Each row is a point on a tangle of strands that fork, close into loops and nearly touch. The rows are in no order.
(in the rows, 128 means zero)
Points whose rows are less than 80.5 apart are linked; no others are.
lenu: [118 185 108 146 116 135 123 111  98 184 136 140  74 139 104 138 149 134
 189 161  52]
sepu: [140  86 101 138 135 176 122 135 109 124 174 142 127 134 100 167  88 183
 128 143 153]
Vus: [164 136 114 188 114 124 110 143 131 119 127 163 115 137 121 125 117 158
 119 100 140]
maru: [159  98 127 153 129 135 140 172 138 108 109 139 189  58 158  95 119 151
  88 146 120]
nudu: [139 108 134 133 147 113 140 139 102 115 136 113 156 135 136 146 101 135
 125 130 176]
vav: [ 98 135 110  71 148 182 120 131 141  82 134 121  94  67 149  96 139 152
 111 154  78]
Puz: [129 174 155 181  91  77 118 130 122 166 112 140 159 145 178  76 194  98
 182 138 111]
tudiv: [103 170 106 116 133 130 133  99 108 161 143 135  92 125 122 137 137 122
 161 156  76]
tedo: [ 97 186 127 119 130 100 141  90 145 141 114 125  82 169 108 139 150  73
 135 112 106]
Tis: [ 86 173 137  89 146 125 135  97 110 176 130 125  80 120 136 126 154  93
 162 173  57]
Gudan: [150 142 117 212 125 108 111 169 111 145 116 152 135 130 162 122 125 153
 147 152 143]
bibe: [100 181 140 101 135 142 132  78 111 201 126 129  85 124 118 141 159  72
 157 178  31]
muk: [ 92 173 127 208 126  90 150 105 105 152 163 142  85 163  63 146 160 112
 183 147 114]
Bovoz: [132 168 127 144 104 124 116 130 145 138 121 152 131  99 174  74 158 114
 148 129  96]
Sirag: [111 152 133 137 136  94 138 126 113 119 123 124 104 173 130 137 124 117
 135 115 163]
Natum: [ 93 123 113  49 139 134 135 120 132 120 168 104 117 111 151 134 132 123
 116 146 128]
mem: [143 160 147 193  97  90 102 169 128 142 106 157 157 108 198  86 148 138
 153 152 118]
som: [ 96 156 116  91 149 160 131 121 120 118 147 133  93  88 153 104 146 141
 129 160  80]
tano: [171  61 156  86 109 120 148 160 159 115  71 107 223 105 112  95  96 140
  86  85 143]
feke: [179  91 121 187 127 127 114 173 128 130 109 153 178  94 134 130  97 161
  97 143 159]
toru: [115 140  92 184 130 117 134 124 109 118 182 136  99 156  68 151 129 151
 181 145 156]
lidi: [ 93 162 110  98 142 112 140 101 116 142 139 107  54 180  77 181 122 109
 132 132  94]
Zavo: [110 149 100  76 139 159 125 111 128 124 141 127  70 134 128 139 130 136
 122 125 108]
Goled: [116 161 134 106 146 110 133 145 121 128 104 119  92 166 146 137 129 102
 127 119 151]
bebit: [115 170 113 142 125 136 136 124  99 141 142 149 114 114 143 101 145 133
 160 157 102]
gup: [134 128 151  81 133 133 153 169 161  84  90 104 157  78 171  56 131 109
 115 130 121]
muneg: [127 164  99 127 128 147 129 123 123 131 128 147  80 141 123 131 131 142
 133 117 109]
Zubab: [110 108  99  47 138 179 105 105 159 108 159 121  89 138 120 156 119 145
 102  96 130]
Nofi: [119  78 125  65 140 150 130 130 139 102 152 101 158 102 148 134 107 132
  90 126 165]
Pofun: [174  48 106 150 139 176 110 143 119 125 144 149 171 111  99 163  81 178
  90 138 155]
tasu: [141  92 140 103 130 130 152 149 156  76 108 102 211  51 148  71 127 139
  85 133 127]
robof: [150  58 158  72 106 127 142 126 149 100 116  96 203 128 111 123  97 124
 104  77 186]
Toz: [106 151 134 178 142  83 146 131 106 119 149 131  96 168  94 152 138 124
 153 125 168]
foni: [178  51 100 170 131 162 128 136 139 125 151 140 202  90  96 146  94 160
  95 139 161]
sir: [113 176 141 142 121 109 133  77 121 192 129 138 117 126 129  99 184  66
 166 158  73]
pazun: [106 166 107 190 129 116 140 114 110 143 163 138  75 154  69 152 134 152
 189 150 113]
nili: [103 162 111  75 150 129 128 113 110 149 139 112  65 157 119 165 120 118
 135 131  94]
tafi: [101 123 133 120 137 124 122 113 108 119 146 113  63 182  77 173 117 135
 120  99 155]
fod: [145 139 120 181 134 124 125 165  97 133 133 147 128 129 144 137 102 151
 150 151 156]
fafub: [125 139 147 103 135 126 133 152 138 114  91 117 146  95 187  74 130 104
 129 141 120]
mek: [115 164 125  77 144 140 133 135 147 119 112 114 112 101 177  89 142  99
 119 149 113]
Muba: [151 128  92 139 120 172 107 134 127 118 135 160 101 119 110 132 103 188
 124 112 116]
beder: [117 188 147 187 128 101 111 101  96 194 119 141  83 148 131 136 178 101
 175 155  67]
lur: [ 86 181 111  76 136 143 132  79 147 145 137 119  87 127 116 145 148  85
 133 131  73]
Goz: [ 93 172 131 139 135  94 144  77 114 175 137 127 118 145 121 127 163  78
 171 149 106]
nefaf: [123 181 155 114 124 116 128 121 152 163 101 132 120 116 173  69 181  70
 154 142  91]
foz: [112 183 158 168 121 113 116  78 106 207 119 147 101 149 110 126 180  60
 169 163  51]
somo: [139 178 136 147 120 110 122 149 130 130  89 144 104 143 177 100 135 100
 134 116 123]
mel: [128 102 139  82 119 118 142 128 139  93 124 113 174 143 123 121 107 119
 110  92 179]
silav: [128 113 128  52 146 168 122 136 160  96 116 106 112 107 154 109 118 117
  90 125 131]
pesi: [142 149 151 137 136 113 133 176 131 131  83 125 167 103 197  90 127 121
 131 135 139]
teze: [140  79 155 164 131  99 139 133 118  99 125 115 122 171  97 155 112 132
 110  88 204]
sis: [105 176 104  93 126 132 141  85 159 131 128 129  97 139 129 116 152  86
 136 111 100]
kel: [ 89 133 114  84 133 115 117  98 116 125 160  97  70 183  79 183 129 127
 122 108 133]
Tomel: [114 125 135  63 136 106 137 131 142 114 127 100 141 139 151 119 123  99
 126 100 160]
guges: [102 101 123  41 132 135 115 119 147 106 171  99 153 114 150 137 120 120
 101 121 154]
tuso: [154  91 151 165 126  77 155 154 120 101 104 115 155 164 106 132 109 134
 115  88 200]
Dufu: [163 112 119 201 110 124 109 143 124 106 128 167 129 145  93 142 102 168
 109  98 164]
bug: [172 121 129 131 120 146 122 163 172  90  77 139 158  75 162  80 124 142
  79 107 121]
datiz: [123  73 134  41 128 194  98 108 159  94 148 115 117 138 125 153 115 142
  77  95 154]
dupus: [ 80 150  98  41 138 145 121  82 149 135 160 102  81 139 114 158 137 105
 115 136  75]
niron: [155  38 128 112 134 169 127 120 132 117 130 123 191 103 117 152 107 147
  81 111 166]
pekev: [142  62 124 101 130 186 110 106 127 109 156 130 129 139 106 167 102 173
  94 104 166]
Nago: [ 95 183 157 170 139  65 145 106 117 153 117 115  90 175 111 145 172  80
 152 133 118]
fiv: [167 101 139  98 124 156 132 160 178  89  76 123 166  92 149  82 110 120
  81 102 129]
sigiv: [107 109  93  87 127 154 125 115 105 122 177 119  86 161  92 179  92 170
 134 120 126]
miram: [120 170 109 206 113 110 123 127 100 170 170 154  81 155  81 145 139 150
 214 167  87]
Sep: [184  77 124 175 108 119 134 141 141 118 117 136 196 123 109 127  96 145
 101  92 178]
sered: [160 147 120 215 100 103 102 176 131 132 116 170 152 112 164 121 106 161
 131 140 133]
tadom: [142 142  95 146 124 139 117 131 127 115 123 153 107 134 126 125 117 154
 123 105 136]
did: [170  82 122 152 135 148 128 171 139 123 107 141 189  74 137 119 103 153
  65 134 131]
todu: [145 125 141 167 135  99 130 166 107 126  96 132 172 125 175 119 115 138
 120 131 157]
selab: [110 135  94 131 140 135 142 122  91 135 169 129  94 142 101 155 113 166
 167 146 112]
puda: [143  39 152  54 121 185  99 110 145 104 131 113 156 110 126 160 106 136
  65  99 169]
bep: [122 180 141 209 120  94 120 141 113 136 113 142  79 163 127 128 147 127
 157 124 126]
kofab: [161  67 155  96 109 110 146 146 147 119  78  99 213 134 116 119  97 137
 100  81 173]
folug: [ 96 158 123 145 122  78 153 103 111 144 156 128 129 158 129 119 151 100
 175 127 141]
Suv: [ 94 119  80  68 133 157 125 112 107 125 188 108 100 138 106 175 114 178
 145 140  98]
ded: [120 168 144 157 109  78 142 135 127 152 113 145 166 132 164  72 160 107
 172 127 128]
Nak: [127 145 129 223 125  87 142 147 112 116 151 139 131 160 108 132 133 134
 169 136 172]
lar: [114 167 134 172 133 100 133 121 108 135 114 128  55 176 101 145 141 122
 142 116 115]
dalok: [139  48 135  97 115 199 101  97 124 109 176 127 132 161  81 191  96 186
 112  94 161]
Figet: [141  88 119 110 149 135 136 139 115 108 147 122 165 113 142 142  94 138
 102 131 174]
vesad: [129 176 162 218  93  72  93 127 128 177 111 157 123 155 160  94 196  91
 188 136  95]
konon: [133 178 165 148 111  94 124 128 141 175  89 139 130 134 180  75 184  65
 168 137  93]
beva: [144 119 133  77 139 152 123 144 155 106  90 116 143 119 156 102 113 112
  96 109 144]
begom: [124 180 158 198 106  90 105 110 107 192 110 151  99 151 160 111 186  94
 181 146  92]
bim: [ 83 175 146 155 145  96 141  92  82 181 125 116  60 162  82 174 143  94
 168 172  66]
Vusom: [118 107 102 134 137 155 123 135  88 124 163 126  94 155  84 173  86 181
 153 137 136]
gam: [101 146  90 118 128 127 142 115  95 147 171 110  72 161  71 183 115 163
 187 150  83]
setes: [118 164 128 129 113  92 155 119 118 129 141 137 162 134 148  99 141 113
 163 129 142]
ketos: [157 119 124 173 128 126 115 168 131 120 118 153 164  80 173  95 117 158
 111 154 116]
vegab: [101 163 105 135 128 125 147 114  83 165 148 127  63 160  80 172 127 150
 191 159  52]
Suf: [137 176 120 176  85 106  99 130 129 148 133 168 118 112 165  86 166 128
 155 144  96]
sekam: [121 121 104  80 134 172 117 118 136 109 141 124 105 124 127 135 116 157
 106 102 126]
vaki: [ 83 124  92  34 132 166 119 101 147 113 169 109  75 146 107 169 123 145
 111 115  86]
tem: [130 135 115 228 125 115 135 160 118 118 167 147 116 153  76 145 121 158
 176 151 172]
gav: [134  48 146  65 141 181 120 136 166  68 118  96 183  65 131 118 129 140
  53 114 127]
rof: [101 168 135  85 146 129 126 115 128 151 111 117  93 119 164 114 155  81
 143 158  95]
mot: [136  94 126 135 128 135 120 118 112 100 149 124 118 158 101 153 111 139
 111  90 185]
gatov: [ 96 185 149 209 126  73 146  95 114 159 138 145  93 165  85 138 176  84
 165 138 104]
pavu: [129 144 119 117 119 142 129 124 154 105 130 145 140  89 164  76 140 140
 131 122 114]
Pugod: [159  23 152 107 122 201  97 104 122 128 134 134 143 123 103 188  91 157
  83 107 166]
Zarop: [167  76  97 168 131 179 116 145 114 124 158 149 146 110  84 159  81 189
 130 141 153]
tagi: [137 108 117 169 151 124 131 161  97 127 142 133 142 138 115 157 104 152
 136 147 177]
zupel: [ 98 141 133  45 129 102 134 117 161 119 135  77 118 145 147 125 119  77
 114 110 152]
netu: [128 113 118 104 136 137 128  98 129 113 146 130  95 159 100 156 116 134
 108  90 172]
duro: [127 119 112  93 128 151 142 133 141  97 138 129 157  80 149 103 131 140
 111 123 133]
pela: [179  82 118 194 117 141 121 137 136 112 140 155 166 136  88 145  97 160
 101 112 179]
fip: [186  26 166  83 114 138 140 147 158 116  79  95 229  82 105 118 113 125
  62 102 137]
futif: [180 111 113 209 109 100 105 169 145 126 108 166 172 122 135 132 103 155
 103 125 154]
Mar: [130 154 144 102 132 119 133 139 153 120  80 125 109 147 159 102 135  93
 126 115 147]
Punos: [107 124 127  65 152 181 129 142 164  81 120 108  99  71 155  99 139 126
  96 138 106]
rosus: [181  30 148 106 136 139 144 136 145 142  81 105 227  82 118 136 102 127
  59 118 145]
rifo: [101 132 105  89 140 150 140 127 117 103 155 122 128  97 156 115 131 143
 122 149 119]
tukof: [120 173 143 175 124  81 122 128 115 141 105 138 104 157 155 114 154 109
 161 124 127]
matez: [110 180 168 153 122  83 136 111 129 174  92 115 132 164 163  97 177  53
 183 131 102]
saf: [ 89 178 144 129 143 124 131  79  93 199 125 119  85 156  91 170 156  85
 161 174  36]
voz: [168  74 155 199 122  90 146 160 126 104 112 132 184 147  89 139  93 141
 106 100 199]
Ratuz: [189  50 140 131 132 146 133 128 136 130 107 120 202  98 116 146  98 146
  64 110 165]
zot: [112 182 162 119 124  76 147 122 141 149  83 113 122 164 147 106 162  62
 165 122 125]
Lagiv: [152  20 152  84 128 193 104  98 137 115 136 112 176 100 110 180 101 149
  74 107 160]
Kopoz: [133 118 149 150 139  88 139 167 108 119 114 121 163 148 156 122 111 129
 136 123 184]
ruri: [118  88 142  55 137 160 134 144 159  64 111  98 170  69 148 101 125 128
  70 130 135]
poboz: [152 147 130 179  98 105 103 169 135 125 106 167 156  76 188  78 132 147
 124 158 105]
bedat: [131 169 123 179 113 112 118 122 106 165 141 165 104 131 143 109 147 134
 171 150  93]
balat: [155  58 139 104 131 158 135 143 164  83 106 109 208  55 127 100 123 148
  60 116 131]
daban: [125  98 143  79 137 147 145 160 165  58 102 103 173  51 149  63 135 126
  94 129 113]
vita: [ 94 141 125  39 134 132 121 105 158 128 144  93 103 149 135 146 119  89
 102 106 132]

How many points has the smallest loop of links through each point below? Write 0 if it is on no loop.
Nofi -> 20
tafi -> 16
folug -> 10
sis -> 0

A piece is all that can be reached along the links. How many separate loops has the piece of each point below (a circle has one, a figure eight two, a Y none), and how many tips (points with one link)?
somo -> loops 0, tips 3
Gudan -> loops 2, tips 5
beder -> loops 1, tips 2
Ratuz -> loops 1, tips 4
